Each row is a point on a landscape with many valleys, with its height.
A ball rolls from a point to the lowest of its 5 nearest points, and stops where none of them is lower. Distance is the straight distance between rows; heights are no part of it.
zan h=592: [132 155 135 125 140 136  87 125  73 139]
puz h=296: [150 115 100 104 127 182 155 117 147  41]
beki h=346: [135 119 110  90 140 178 129 114 162  29]
pepav h=69: [113 132 135 151 110 148 150 127 101 142]
gon h=352: [128 103 157 123 142 108 113 157 149 119]
rulu h=334: [164 162 120 164  99 208 165  92  54 153]
fedu h=284: [127 155 129 153 106 171 143 107  72 152]
Mol h=757: [158 170 121 132 119 169  91 106  47 133]
bip h=683: [156  88 132 149 105 160 180 136 132  97]
biz h=367: [ 99 139 144 136 134 113 125 139 127 148]
pini h=286: [156 121 109 108 137 138 116 130 119  64]
kifo h=429: [124 100 155 140 125 123 141 155 141 114]
beb h=496: [ 99 174 122 132 136 112 103 111 106 169]
bos h=491: [148 111 130 139 111 155 154 132  99 111]
zulib h=594: [ 85 140 108 147 120  79 141 116 155 173]
didep h=201: [ 96 129 155 105 157  87 101 157 166 158]
nulol h=670: [113 141  89 156 111  45 131 103 147 199]
dukev h=444: [107 173 122 145 115 143 114 103  86 163]
nenin h=513: [122 174  81 131 131  60  93  96 131 206]
Vur h=335: [156 134  90  96 136 165 128 115 112  50]
deki h=45: [157 109 131 109 141 118 106 146 127  84]
poren h=90: [146  73 149 137 123 125 137 144 169  86]
pil h=325: [163  79 113 129 108 175 187 116 175  55]
sug h=293: [137  78 166 131 131 110 123 156 175 103]
Subi h=448: [170 163 115 150 102 199 142  96  44 143]
pazis h=209: [ 89 125 146 130 138  96 125 147 156 154]
Luv h=461: [152  81 131 125 120 135 142 133 167  64]
vin h=287: [127 137 134 144 117 154 137 121  82 139]
guge h=600: [ 89 139 111 129 136  59 127 124 172 181]
romu h=355: [163 111 105 114 124 153 138 124 115  72]
Pif h=411: [ 96 166 111 157 103 141 143  92 103 170]
rone h=469: [101 163  91 165 103 105 141  89 120 180]
venut h=347: [120 100 177  84 164  83  81 170 205 151]
Nadak h=437: [101 187 105 124 139 101  80 103 112 184]
Dibo h=116: [137 150 129 162 100 191 174 103  73 156]
sozoz h=408: [169 115  94 119 117 178 167 116 107  70]
gif h=475: [102 149 136 135 134 122 115 128 108 150]
vek h=360: [109 151 140 108 157 100  88 145 117 162]
zofo h=393: [137 106 145 131 131 124 122 148 126 109]
gik h=14: [131 169 128 137 121 158 100 109  58 148]
Rati h=204: [ 96 151 140  87 166  81  87 148 157 181]
liv h=135: [125 122 136 154 105 160 173 125  98 142]
vigog h=331: [141  87 168  97 161  92  87 163 190 114]
feme h=596: [151  95 135 130 119 137 146 144 121  96]
Kegu h=368: [147 124 133 117 139 125 103 141 100 113]
gar h=410: [153 101 118  94 145 125 103 132 168  53]
mekab h=68: [155  93 112 115 118 163 163 119 168  48]
logi h=260: [106  87 166 147 120 115 144 155 175 126]
sek h=206: [100 108 163 129 140  98 123 156 181 141]
kife h=300: [ 90 158 124 125 143  91 111 126 139 175]
kem h=487: [154 160 122 148 105 188 126  99  50 144]
pum h=354: [ 94 155 123 149 118 129 140 111 109 162]
nif h=285: [150 101 145  99 155 100  92 160 155  99]
Pak h=117: [ 88 148 130 110 152  82 106 139 160 174]
Bopud h=121: [ 98 173 101 123 140  73  95 110 138 191]
vaga h=508: [169 140 111 131 116 169 134 113  61 108]
zaga h=402: [103 120 146 148 116 136 158 135 124 138]
nore h=509: [100 178  97 139 121  98 107  93 116 181]
Det h=456: [175 129 105 133 115 183 162 110  75 100]
gapa h=438: [159 126 118 133 116 161 140 127  81 101]
Feg h=635: [132  93 145 145 109 142 157 142 131 111]
miri h=239: [114  87 179 129 141  95 119 162 197 130]
gete h=601: [174 147 101 123 118 172 115 105  55 104]
bukun h=493: [ 93 160 100 139 124  80 126 107 142 180]
buv h=445: [ 93 162 121 138 129 112 117 113 113 166]
Bilud h=250: [ 97 163 124  87 163  76  82 134 146 188]
toge h=236: [ 95  87 172 145 128 101 140 153 196 135]
kanan h=319: [147 124 125 149 109 173 168 119  80 130]
Giz h=292: [154  94 132 111 140 118 113 142 158  74]
zasi h=342: [167  98 105 123 112 174 177 123 143  60]
pudev h=396: [104 185 105  96 151  77  75 108 130 196]
dal h=598: [161  96 124 142 109 166 177 132 116  97]
rafo h=361: [156 109 107 103 129 150 134 125 140  53]
daba h=257: [114 120 163  84 168  88  82 169 177 156]
danar h=100: [ 89 116 150 144 127 106 144 142 161 144]
vefa h=405: [129 132 140 133 128 136 120 133  94 126]
Motuz h=455: [127 128 151 111 152 109  94 153 121 132]
ranib h=268: [ 92 105 167 120 144  80 117 159 210 155]
suzu h=473: [177 110 110 143 108 186 195 118 101 101]
sakis h=420: [159  96 116 115 121 143 141 132 148  64]
liba h=332: [ 77 113 140 136 133  75 137 143 209 161]

For each start below, name the point where the ball stops.
sozoz => mekab
rone => pepav
ranib => Pak
Pif => pepav
rafo => deki
buv => Pak
vaga => Dibo
dal => Dibo
kifo => danar
bos => Dibo
vigog => danar
